The views of a scene show one set of named points, each view turned or mirrored, shifted and resized as a whole, with a little noise and some points left out.
In the rows, zero is written as 128.

Scene 1
View 1
<107>: [ 94 151 112 138 139  91 126 145 123 131 118 197 108 172 139 102 149 108
 123 101 136 134 110 147 122 120 126 168 137 161  85 145 154 134 104 157
 169  67]
<183>: [122 131 173 158 164  93  93 152 113 170 112 122 106 163 101 109  99 139
 145  47 162 131  96 134  67  88  89 132 109 144 179 140 149 141  40 132
 139  94]
<301>: [104 137 118 157 106  77 108 139  99 142  93 176 131 154 131 125  98 138
 152 121  97 117  95 154 126 121  51 130 136 161  77  97 100 150  87 169
 163  52]
<60>: [135 128 116 142 142 128 137 156 127 146 137 169 118 191 132 105 107 124
 153  93 132 106 128 135  93 109  71 115 129 107 104 142 159 158  72 181
 149 104]
<296>: [117 131  86 152 134 132 159 150 123 116 135 188 116 189 165 117 127 113
 147 114 121 110 140 142 144 127  85 132 146  94  82 129 167 165 114 170
 157  93]
<116>: [ 69 158 153 170 128  54  94 126  83 137  74 151 119 127 131 131 127 130
 130  87 126 147  80 161 138 119 102 168 134 188 128 101 117 136  93 107
 162  30]
<65>: [105 150 143 137 162 100 124 149 127 140 125 164 100 175 129  98 145 106
 125  66 163 140 114 138  97 107 136 161 123 149 138 159 174 132  83 142
 153  85]
<294>: [ 96 136 118 177 143  86 105 144 105 133 106 168 110 157 144 122 132 138
 133  87 139 132 102 148 136 115 103 168 137 141 123 117 145 150 100 128
 163  76]
<153>: [101 152 131 129 137  97 136 142 117 136 116 176 116 172 136 106 134 104
 133  93 131 130 115 145 115 120 104 141 134 151 101 138 152 139  92 155
 157  65]
<78>: [ 90 147 133 162 133  85 117 137  99 130  98 161 120 151 142 121 125 126
 139  88 129 135 102 151 136 117  94 151 137 150 118 117 138 150  97 130
 156  61]
<250>: [106 156 165 107 145 102 140 139 123 147 121 154 119 177 121  97 127  96
 137  72 144 135 118 142  79 112 110 125 121 155 127 159 160 130  67 158
 140  65]
<139>: [ 91 137  92 179 128  65  73 148 107 137  96 203 105 154 128 113 134 151
 122 111 131 132  83 152 130 114 103 192 132 177  85 116 120 137 100 150
 185  71]
<178>: [106 134 132 172 140  76  82 149 104 153 100 165 108 154 115 116 113 149
 135  84 138 128  86 146 105 102  88 159 124 163 125 122 126 142  75 144
 162  79]
<193>: [ 96 157 184 118 117  83 143 119  94 146  91 128 141 147 123 125  98  99
 158  87 106 130 109 155 102 124  60  94 127 165 125 111 116 140  68 142
 130  23]
<14>: [102 146 167 148 151  91 115 141 109 153 108 136 113 161 120 111 116 121
 137  64 150 139 104 143  95 105  98 137 121 154 155 137 151 140  67 128
 140  72]
<99>: [101 138 111 183 160  93 102 152 116 132 114 175  98 165 143 113 145 136
 125  77 157 137 101 141 135 106 126 185 134 138 136 135 168 149 101 119
 168  97]
<20>: [100 150 138 131 124 104 148 133 107 131 111 159 131 165 144 120 121 105
 148  98 115 124 119 148 121 128  80 118 137 140 104 122 140 147  93 153
 144  56]
<47>: [116 138 127 138 123  83 106 146 115 154 106 179 123 168 113 107 103 137
 143 108 116 118  97 142  88 109  70 131 121 166  88 128 118 137  70 180
 158  68]
<141>: [124 121 120 178 142 106 107 153 110 147 116 155 115 167 133 121 104 144
 151  85 135 115 108 140 117 107  70 134 133 118 128 115 143 164  78 150
 155  96]
<305>: [110 129  98 182 150 113 122 154 115 124 127 175 103 173 158 117 137 131
 139  89 141 121 119 141 145 114 102 161 141 107 120 126 170 163 108 138
 164 102]
<303>: [ 89 163 195 131 163  71 101 137 111 159 101 132 105 152 103 103 135 109
 121  42 170 157  90 144  73  98 136 159 110 187 176 155 154 119  55 108
 144  58]
<40>: [107 139  95 157 157 105 116 158 132 130 129 199  98 183 142  98 154 124
 120  92 154 130 115 139 124 111 132 179 134 135 101 154 176 138 107 155
 171 103]
View 2
<47>: [139 101 134 146 137 136 149  99 164 161 162 144 126  97 159 136 153  41
 149  85 114  97 165 138  90  74 176 123 120 192 102 132 137 139 104 172
 152 155]
<193>: [ 89  68 153 185 148 180  99 144 123 156 152  89  99  82 147 172 152 111
 141  71 139  99 153 102 110 110 166 141 143 217  77 156 151 165  73 165
 145 154]
<65>: [120 149 120 130 120 137 172 144  92 145 194 161 119  96 136 125 119 108
 108 128 138 113 111 156 116  78 116  79 122 139  87 125 142 122  49 125
 171 155]
<139>: [183 129 109 125 114 134 176 108 196 164 162 118 164  79 121 143 150  32
  94  75 107  67 105 153 125  23 139  75 123 197 100 156 135 109 134 152
 209 153]
<305>: [172 143 118 159 115 134 168 111 147 127 171 107 146 100 113 135  75  72
  72 123 144 128  97 153 117  65 123  87 142 116 129 160 174 159 111 143
 158 136]
<296>: [162 109 150 176 145 134 133  83 160 121 187 120 144 119 138 144  61  47
  70 119 166 137 120 131 112  77 151  92 161 122 164 150 191 147 126 154
 107 114]
<78>: [142 114 125 160 122 158 143 134 146 148 155  89 134  80 120 157 126  92
  99  87 137 103 112 141 122  69 131 101 135 184  91 169 156 151  97 150
 179 152]
<301>: [156  83 136 170 138 151 130 101 198 162 139  92 134  85 143 161 150  37
 124  64 120  90 154 117 105  65 180 125 136 214 108 162 148 151 134 183
 163 146]
<153>: [121 109 138 152 139 145 141 122 130 144 183 141 130  98 144 142 120  79
 106 105 146 102 125 132 119  74 145  88 137 177 108 136 151 122  81 145
 147 144]
<294>: [161 132 112 151 111 147 163 128 152 143 157  97 142  82 113 142 121  81
  95  95 127 105 106 149 119  63 121  96 131 164  96 165 156 151 105 148
 189 151]
<183>: [128 156  90 149  98 143 187 148  96 160 144 140  93  89 132 116 145 110
 178 112  95 135 160 165  65 113 131 143  94 138  50 129 129 192  37 152
 186 181]
<40>: [157 150 121 126 127 121 175 112 136 139 199 156 149 108 131 119  95  61
  79 125 142 104  96 159 126  50 116  60 133 133 125 133 153 110 101 129
 161 136]
<99>: [170 159 100 135 101 138 188 135 129 140 173 118 147  90 107 129 104  88
  87 120 127 109  85 164 122  55 107  76 129 136 101 156 159 141  93 132
 197 151]
<107>: [130 119 137 132 137 136 151 121 141 147 193 150 147  96 140 140 119  67
  83 105 149  84 102 141 138  50 134  64 138 174 110 138 149 100  95 134
 160 136]
<60>: [150 123 139 163 136 125 151  90 140 136 177 154 113 117 157 119  93  53
 132 120 137 142 161 144  77 102 163 122 135 117 135 124 160 164  93 163
 115 136]
<250>: [ 87 117 138 148 139 150 143 140  86 150 187 167 101 103 159 136 132 111
 140 114 140 111 143 137 106 103 145 108 125 162  83 115 138 135  39 141
 142 156]
<20>: [114  88 149 172 145 161 116 120 133 144 171 110 119  91 144 158 116  84
 109  92 152 112 137 115 115  91 156 114 146 184 110 149 162 152  88 159
 135 139]
<14>: [117 135 112 153 111 154 163 156 101 157 160 126 105  86 132 136 139 116
 141 108 115 120 133 150 102 100 129 123 118 163  66 140 142 165  53 144
 180 166]
<178>: [158 132 102 143 106 143 178 125 159 160 146 122 134  80 124 137 154  66
 136  87  99  98 134 156  97  67 137 112 112 177  76 151 134 154  95 160
 197 166]
<141>: [168 131 109 168 111 137 167 108 153 145 149 110 126  97 124 130 107  60
 124 104 117 137 142 152  83  89 147 133 125 130 111 154 160 188 107 161
 158 147]
<303>: [ 88 150  99 124 106 157 180 181  63 169 170 151  98  70 130 128 170 145
 150 109 115  95 123 160 112  91 109  98 101 182  27 127 112 134  12 126
 214 187]
View 3
<183>: [125 197 112 130 168 180 126 149 135 132 144 190 162 151 149 107 149  89
 126 125 139 116 133  53 117 119 166 132 134 182 150 166 186 153 125 181
 123 114]
<60>: [133 162 100 108 132 145 131 104 116 131 125 184 100 116 158 122 134 116
 142 105 114 103 110 103 123 114 180  97 119 135 165 137 141 141  82 147
 119 127]
<107>: [145 138 126 110 113 117 122 148  92 162 138 144 121 164 149  95 135 173
 131 127  92  82 118 103 146  85 140  88 130 133 146 124 177 151  89 155
 104 102]
<296>: [140 108 102 105  93 122 126 122 104 151 120 176  72 114 155 132 139 158
 147  87  98  93 107 134 128 102 166  98 121 117 170 116 138 141  82 151
 125 123]
<178>: [130 179 125 140 148 151 114 162 121 142 149 142 115 164 161 108 126 155
 124 131 114 112 137  87 120 107 157 118 137 147 164 166 184 162 121 186
 107 106]
<141>: [128 162 109 134 136 152 125 146 128 136 134 173  97 131 160 135 136 135
 137 103 119 119 131 103 111 120 170 120 133 139 178 162 162 148 113 178
 123 117]
<153>: [146 138 122 117 116 152 117 142 107 151 137 153 118 151 151  95 131 152
 132 125 100  85 108  98 131  97 153  99 124 147 141 115 174 155  97 152
 110 110]
<303>: [139 175 131 128 147 182 119 179 118 160 155 166 198 182 134  70 155 108
 114 144 128  92 126  40 132  95 136 122 135 201 117 140 216 163 130 177
 114  98]
<116>: [136 139 137 156 120 181 104 199 122 154 161 128 123 174 156  93 123 176
 118 130 110 100 128  91 107 101 137 130 139 164 144 132 208 181 144 189
 114 100]
<250>: [141 154 119 109 133 173 122 131 111 145 136 176 156 147 144  80 140 112
 134 127 114  78 100  71 128 102 155 101 122 175 123 109 177 150  92 142
 109 116]
<78>: [140 137 126 134 115 169 112 175 117 152 147 150 120 159 153  97 133 159
 128 119 111  96 121  94 114 103 146 120 134 158 145 128 192 167 126 177
 116 107]
<193>: [142 135 127 146 117 225 101 155 132 126 147 147 107 139 162  82 105 147
 129 125 108  90  91  91  87 119 162 126 123 169 126  85 179 178 122 152
 110 131]
<99>: [138 132 118 117 113 105 126 177  97 178 140 164 131 168 138 117 160 165
 128 109 107 101 142  99 148  85 133 106 142 141 167 163 186 147 114 190
 122  94]
<305>: [135 122 105 115 105 113 127 157 108 167 129 178 101 138 149 135 153 156
 140  94 109 105 130 116 132  98 151 113 131 131 175 152 162 144 109 178
 130 109]
<47>: [137 184 123 135 151 163 114 126 117 122 143 132  96 148 167  96 104 150
 132 139 103  99 113  97 115 118 170  98 126 132 153 136 166 164  94 155
  92 118]
<40>: [143 140 115 100 118  93 134 145  91 171 132 162 125 156 139 114 155 156
 134 116 101  92 132 103 160  83 139  85 133 126 160 151 170 139  86 164
 114  96]
<294>: [136 137 121 132 116 138 116 176 115 160 145 155 110 158 152 117 140 166
 130 112 109 106 132 102 125 100 146 116 139 141 165 149 185 159 121 185
 118 103]
View 4
<250>: [ 88 197 178 155 143 112 199 137 128  77 134  86 123 175 107 120 201 112
 170 134  62 145 141 114 142 194 168 221 124 150 149 145 120 119 116 152
  68 156]
<183>: [110 141 239 130 139 114 250  87  86  73 172  30  90 156  72 129 168 110
 146 143  82 159 148  73 159 217 167 224 140 125 117 204 195 174 100 153
  82 200]
<116>: [152 218 123  84 109 133 226  82  84  68 174 179 158 194 101 108 102 114
 217 165 156 150 125  59 104 195 162 198 108 113  95 166 160 156 106 157
  84 167]
<193>: [118 242 110  82 145 116 225 116 179  85 151 121 144 201 130 106 128  74
 165 175 121 154 153 117 118 174 172 233 136  85 154 185 156  87 103 152
  76 126]
<20>: [131 198 113 120 127 135 179 134 153  71 121 131 130 185 141 118 134 104
 148 164 130 166 131 128 105 163 184 218 118 114 177 148 131 102 104 171
  96 167]
<153>: [126 180 144 150 126 135 174 135 121  66 116 138 133 175 120 128 164 132
 170 144 118 160 122 115 110 175 173 202 109 145 160 122 118 126 115 164
  93 175]
<65>: [106 164 194 177 110 129 172 133  67  69 142 103 112 163 109 127 184 146
 181 134  72 148 121  83 141 201 165 202 104 164 135 127 106 161 124 177
  76 190]
<178>: [154 153 176 117 126 130 235  87  86  57 139 135 132 161  75 143 141 132
 180 145 156 171 121  91 102 193 175 194 124 132 121 155 194 172  98 138
 113 210]
<301>: [178 175 104  88 142 136 232 104 166  58 109 172 152 187 100 146 116 113
 154 165 203 180 123 142  63 156 194 193 133 104 168 143 197 119  87 128
 129 186]
<14>: [109 179 188 130 119 122 220 102  90  74 164  84 115 167 101 115 153 112
 169 151  89 154 143  78 141 204 166 217 123 125 121 179 159 153 105 165
  78 179]
<78>: [146 186 128 117 105 141 191 111  96  66 150 152 136 175 128 120 110 119
 176 167 153 161 118  89 106 175 173 200 109 114 134 149 144 147 109 177
 100 187]
<294>: [170 138 149 127  89 148 188 103  61  54 143 155 125 157 118 137 105 138
 170 167 177 179 102  78  98 183 178 184 107 126 130 138 155 173 101 178
 123 230]
<60>: [127 118 179 169 137 136 178 148 143  62  93  58  91 146 130 148 169 119
  96 154 123 190 125 147 114 163 195 214 136 135 210 133 142 122  94 165
 119 219]
<303>: [ 84 205 218 131 126 106 242  89  56  77 193  94 133 182  65 109 188 123
 222 123  44 122 143  42 164 235 144 216 112 158  74 181 152 176 121 147
  44 158]
<107>: [132 182 131 171 128 134 162 144 109  66  94 176 150 177 113 136 187 150
 192 134 118 153 107 128  94 173 177 185  99 169 160  91 110 134 117 154
  99 179]
<99>: [150 134 173 161  82 151 164 111  34  58 148 143 114 149 118 128 129 154
 177 154 141 168 101  65 111 196 171 181  94 147 123 130 125 190 115 198
 107 237]
<296>: [156 132 119 173 109 153 118 171 134  53  83 117 101 150 176 138 127 128
 105 177 161 194 109 153  90 146 197 203 108 127 219  99  90 108 107 202
 128 225]
<47>: [149 162 153 126 160 119 235 112 154  61  99 133 145 172  77 153 170 130
 154 139 151 173 130 146  85 168 190 197 139 135 169 142 190 127  92 114
 115 190]
<139>: [185 146 135 127 116 144 204  91  73  45 114 219 162 170  76 153 134 163
 208 141 199 170  90 102  63 177 183 157 102 151 123 103 177 176 100 135
 134 221]

Which points are out of place in each view (at most two, in the order of its rows)? Write - if all are in place.
view 1 -> <116>, <193>
view 2 -> -
view 3 -> <78>, <99>
view 4 -> <294>, <107>

Scene 2
View 1
<31>: [123 132 132 114 101 138 148 153 122 105 132 141 154 122 106 130 145 116
 118 167 149 152 114 115 157 147 141 143 160 111 133 174 139 158 148 105
 149 130]
<200>: [106 139 116 110 106 114 129 114 123  99 142 135 145 135 102 124 153 132
 110 137 127 152 120 146 140 149 133 136 131 108 132 159 118 141 135 109
 141 109]
<3>: [ 93 145 113  96 118 115 147  98 124  80 143 152 161 126  98 142 153 145
 112 124 130 156 134 157 118 179 126 131 129 103 137 161 114 127 126 110
 151  93]
<4>: [109 133 127 126 103 142 142 175 121 116 135 114 150 120 104 119 162 107
 119 159 139 160 122 121 158 144 148 129 144 105 113 171 128 153 155 110
 155 127]
<5>: [ 54 147 100 141 101 113 111 112 160 122 175 122 161 133 105 123 177 127
 122  72  94 174 160 198 123 149 143 124  81 130 103 137  86 130 148 135
 136  59]
<101>: [ 88 130 128 148  72 134 139 132 183 118 165 175 193 117 100 152 162 116
 119 110 122 174 149 151 156 161 136 149 137 138 116 146 101 150 161 113
 133  63]
<98>: [ 83 154 102 113 121 123 122 126 126 118 149 103 162 140 133 105 158 127
 140 107 121 165 145 179 117 143 157 121  98 135 125 169 122 142 137 133
 127 103]
<168>: [ 80 140 118 134 114 128 136 160 126 117 148 103 146 118  91 118 175 107
 117 122 120 166 140 146 142 153 142 116 118 102  96 160 104 136 155 120
 159 105]
<220>: [120 143 108 112  89  98  81  73 125 116 154 123 141 168 145  93 129 150
 121 119 110 146 100 175 141 102 150 153 108 147 164 153 142 153 127 125
 100 102]
<61>: [102 135 111 115  96  90 108  79 127  94 154 150 133 139  87 126 159 149
  90 119 102 152 113 159 140 142 121 138 115 105 136 139 101 132 132 115
 148  81]
<54>: [ 76 153 103 112 109 117 120 102 147 111 161 130 179 140 137 119 154 135
 139  91 119 166 151 191 114 153 152 133 101 144 131 158 121 136 131 131
 112  83]
<111>: [141 140 137  88  98 139 158 118 129  92 129 180 190 132 139 140 116 139
 132 167 169 152 116 122 143 162 144 161 176 138 174 188 166 162 126  99
 115 129]
<53>: [ 80 153 110 130  99 135 124 125 165 131 162 126 194 139 154 118 145 122
 157  91 127 180 159 192 124 142 169 136 103 165 133 166 128 149 140 135
 101  87]
<207>: [114 136 127 125  90 134 135 141 145 113 149 148 171 127 116 129 145 120
 125 140 137 163 127 140 153 143 149 146 142 131 133 163 131 159 147 114
 131 106]
View 2
<31>: [121 152 102 154 134 151  99 133  77 180 182  91 152 129 139 125 130 136
  94 164 141 100  74 164 133 138 159 189 150  98 151 116 134 118 112 159
 141 150]
<54>: [122  88 134 121 143 108 140 169 148 119 152 144 132 130 110 107 131 161
 116 131  55 142 110 163 124 147 126 120 159 129 130 116 140 150 122 132
 107 155]
<111>: [115 160  94 144 117 139 132 158  55 172 176 102 117 109 128 102 153 158
 127 156 122  93  62 161 124 124 130 234 201 137 165 153 115 128  90 152
 149 162]
<53>: [119  98 142 138 132  98 140 190 159 118 159 152 122 134  92 114 131 159
  87 138  58 151  97 155 134 126 105 135 156 119 142 131 141 151 137 124
 117 174]
<200>: [125 115 105 121 144 133 114 133  99 162 170  99 159 131 136 103 131 154
 133 153  96 109  91 170 120 153 165 152 159 135 130 106 139 134  93 164
 122 147]
<4>: [126 143 109 160 142 152  88 134 102 161 182  92 153 143 138 124 116 131
  67 163 140 116  86 157 140 141 156 168 126  79 147 101 144 117 128 144
 130 142]
<3>: [132 108 110 122 134 142 132 126  90 147 154 112 145 107 146 120 134 151
 144 120  98 111 108 171 117 175 169 138 159 132 141 113 139 119 101 125
 112 129]
<207>: [122 133 118 147 125 129 113 151 102 170 175 125 147 133 113 122 134 141
  98 159 106 115  76 166 126 142 142 161 157 109 147 122 143 125 121 145
 132 161]
<101>: [138 132 138 157  93 124 120 155  86 184 167 160 148 131  91 157 140 135
  90 137 100 118  63 176 114 166 143 128 151  99 152 129 157  96 140 127
 138 158]
<5>: [138  73 148 128 138 106 129 154 162 137 153 162 157 138 105 131 119 151
 103 125  50 151 114 172 120 181 150  54 124 115 118  94 164 129 139 121
  99 146]
View 3
<220>: [ 72 156 101 147 172 100 174 184 134 107 120 123 198 149 143 121  85 133
  59  76 129 112 102 142 129  99  47  84 162 202 165 123 185 122 155 136
 115 112]
<98>: [ 88 110 104 138 120 136 201 161 116  90 149 110 196 115 150  97 108 139
 106  99 157 144 124 114 158 133  63 106 157 192 170 121 179 101 168 156
 136  91]
<101>: [116 135 148 134 110 121 134 162  42 132 147  82 108 101 174 123 136  42
 102 156 176 102 110 107 176 130 139 114 159 183 142 149 148 109 154 153
 135 117]
<53>: [ 62 112 104 131 108 128 206 162  96  90 142  92 174  88 169  85 134 112
  95 157 167 149 112  95 158 148  71 123 167 198 157 120 158  85 168 147
 126 111]
<168>: [151  76 129 145  79 137 159 145  68 133 158  85 151 111 133 137 121  93
 157  81 182 108 131  93 186  92 111 100 158 207 159 131 173 105 174 136
 167  74]
<111>: [ 99 184 110 127 132 116  75 192 104 121 133 146 159 159 165 108 118  85
  78 118 169 103  89 136 218 170 130  37 154 135 143  76  89  93 162 184
 122 111]
<4>: [145  93 112 141  91 115 112 170  83 151 143 108 147 136 139 143 121  82
 149  80 190  87 112  95 212 101 123  67 171 201 154 105 127 102 183 133
 155  80]
<5>: [110  93 140 144 102 146 226 133  60  91 161  57 146  79 158 108 119 110
 117 122 153 136 137 108 119 110  81 155 147 207 163 168 226 112 155 150
 151  97]
<200>: [134 137 126 143 119 133 130 163  87 124 149 109 158 145 140 133 100 106
 116  69 164 102 120 133 177 107 107  76 148 179 165 121 171 115 162 168
 150  88]
<54>: [ 91 123 117 134 116 141 207 152  97  81 157  92 183 102 159  90 112 129
  97 125 156 143 124 121 147 144  74 121 150 181 165 132 186 102 160 166
 136  97]
<3>: [143 144 138 136 107 159 135 151  70 100 165 102 162 137 152 114 100 107
 112  83 167 117 129 150 173 140 123  87 130 149 159 131 185 119 154 203
 157  84]
<31>: [137 130 119 142 110 110  82 177  84 150 140 123 146 150 143 142 117  73
 122  83 180  88 104 113 216 116 130  52 164 178 154  99 115 105 175 148
 144  92]
<61>: [137 153 148 147 140 141 150 155  71 118 153  95 149 138 148 143  83 106
  99  63 146  97 123 160 132  96  98  96 137 179 161 160 217 136 145 172
 147  89]
<207>: [109 131 121 136 119 113 126 175  81 129 135 109 145 129 156 125 122  77
 102 115 175 100 101 114 185 122 115  83 163 187 154 117 135 105 162 146
 133 105]
View 4
<168>: [119 130 130 135 114 130 119  98 118  94  94 113 147 143 148 153 111 154
 119 145 142 134 112 185 143 157 141 113 185 125  91 136 131 115 131 143
 163 118]
<207>: [149 132  99 121 118 141  98  96 112 141  99 126 154 140 136 149 113 128
 159 132 125 156 141 165 134 139 154  85 156 119 103 117 138 153 126 153
 140 111]
<5>: [162  85 124 148 110 181 127  71 155  75 106 108 186 142 185 145 118 183
 150 124 138 119  91 135 150 145 160 132 189 101  84 135 149 113 156 150
 148 103]
<53>: [160  94 123 148 113 162  91 107 133 107 115 109 186 142 168 169 138 137
 182 117 117 133 118 141 138 115 196 111 172  85  86 119 152 174 150 126
 136  87]
<3>: [147 135  79 120 116 154 136  75 100 147  95 155 163 127 160 129 126 144
 129 142 135 103 157 140 133 124 140 111 132 137 136 128 112 127 126 166
 140 112]
<220>: [159 100  86 115 118 157 149  98 152 140 136 117 207 141 141 134 104 100
 173 102 135 101 121 132 161 152 209  78 131 111 133 102 156 152 141 140
  98 131]
<98>: [130 106 119 143 118 147 125 112 125 100 121 114 182 139 160 163 126 132
 148 125 137 107 121 158 147 129 189 112 168 107 102 126 135 145 145 128
 139 111]
<200>: [136 133  94 120 115 138 129  85 115 134 102 132 163 132 143 138 109 132
 132 135 135 120 140 160 142 145 151  98 148 135 124 121 125 126 127 155
 136 121]
<111>: [150 150  71 110 120 131  84 108  73 192  99 155 151 129 127 145 132  97
 172 138 111 145 191 154 119 100 161  72 111 130 132 106 124 186 116 155
 126 101]
<4>: [116 151 114 117 116 108 107 111  97 129  92 117 135 142 126 156 112 126
 129 146 135 159 135 205 133 151 141  86 170 129 100 122 128 137 117 140
 154 125]
<31>: [133 161  86 106 115 117 105  95  87 165  83 139 134 135 125 139 108 119
 134 146 131 158 161 185 128 144 129  75 139 143 122 120 120 140 110 163
 146 122]
<61>: [159 117  85 117 115 164 152  60 140 129 103 136 178 133 156 115 104 151
 130 128 145 109 124 136 154 160 142 106 145 132 130 121 134 103 136 168
 130 131]
<101>: [179 127 103 125 115 157  79  71 114 136  75 127 145 141 155 143 117 166
 167 136 122 185 130 154 125 138 122 100 170 113  81 123 151 147 133 173
 150  99]
View 5
<220>: [177 156 112  91 191 135 165 170 121 110  52 175  50 164  75 222  85 128
 115 130 120 141 141  95 108 152 154 204 119 126 106  98 130 128 109 132
 146 131]
<200>: [147 158  93 143 122 110 134 124 128 123 138 169 109 155  97 155  87 173
 111 127  87 118 119 110 116 169 156 153 112 161 117 109 107 110 105 121
 141 135]
<5>: [100 130 114 199 183 103 131 139 142  98 105 142 115 117 101 103  58  71
  76  93 118 178 183 109 210 184 203 179  79 151  97 112 123 125 116 102
 150 101]
<4>: [158 177 101 172  87  92 170 115 111 146 159 185 135 150 150 141  97 145
 151 119  72  96  73 130 128 158 177 120 128 183 156 120  90  96 116 129
 127 140]
<111>: [166 172  84 120 110 123 116 163 101 111  97 214 123 204 140 214  80 214
 127 146  99  70  64 114  46 114 107 101  96 183  90 183  80 103 131 117
 174 127]
<61>: [135 142  86 123 144 122 119 119 138 114 130 147  85 133  47 143  85 165
  87 124  90 153 165  97 143 186 163 194 106 149 108  66 121 119  95 121
 143 132]
<207>: [152 169  86 153 134 110 148 149  99 118 108 191 126 161 138 147  82 150
 123 131  95 115  98 120 126 140 160 135 109 183 120 145  94 109 131 118
 145 122]
<3>: [115 137  93 162 117 112  88 125 152 111 155 163 123 152  84 148  70 186
  86 117  94 117 131  99 109 174 145 133  76 161  94 122 102 117 105 109
 164 127]
<54>: [112 139 135 175 186 111 129 161 154  99  84 162 105 147 111 168  53  96
  85 101 133 144 148 100 144 167 170 155  76 131  81 149 117 125 117 105
 167 106]
<101>: [134 165  54 178 135 111 115 156  69 111 106 187 147 150 141  94  74 150
  99 125  96 145 118 135 168 138 170 127  93 220 106 164  82 100 138  98
 147 104]
<168>: [123 156 111 194 113  87 158 108 137 137 164 160 139 131 126 108  88 119
 128 106  76 130 116 123 163 181 195 141 107 164 140 102 102 105 111 115
 133 133]
<98>: [129 146 147 178 163 104 161 142 161 117 109 164 108 147 116 178  64  92
 112 104 116 124 127 102 135 170 176 153  94 124 111 129 122 119 111 118
 156 122]

Which points are out of place in each view (at most two, in the order of its rows)? Write - if all are in place.
view 1 -> <101>
view 2 -> <200>
view 3 -> <98>
view 4 -> <3>, <31>
view 5 -> <61>
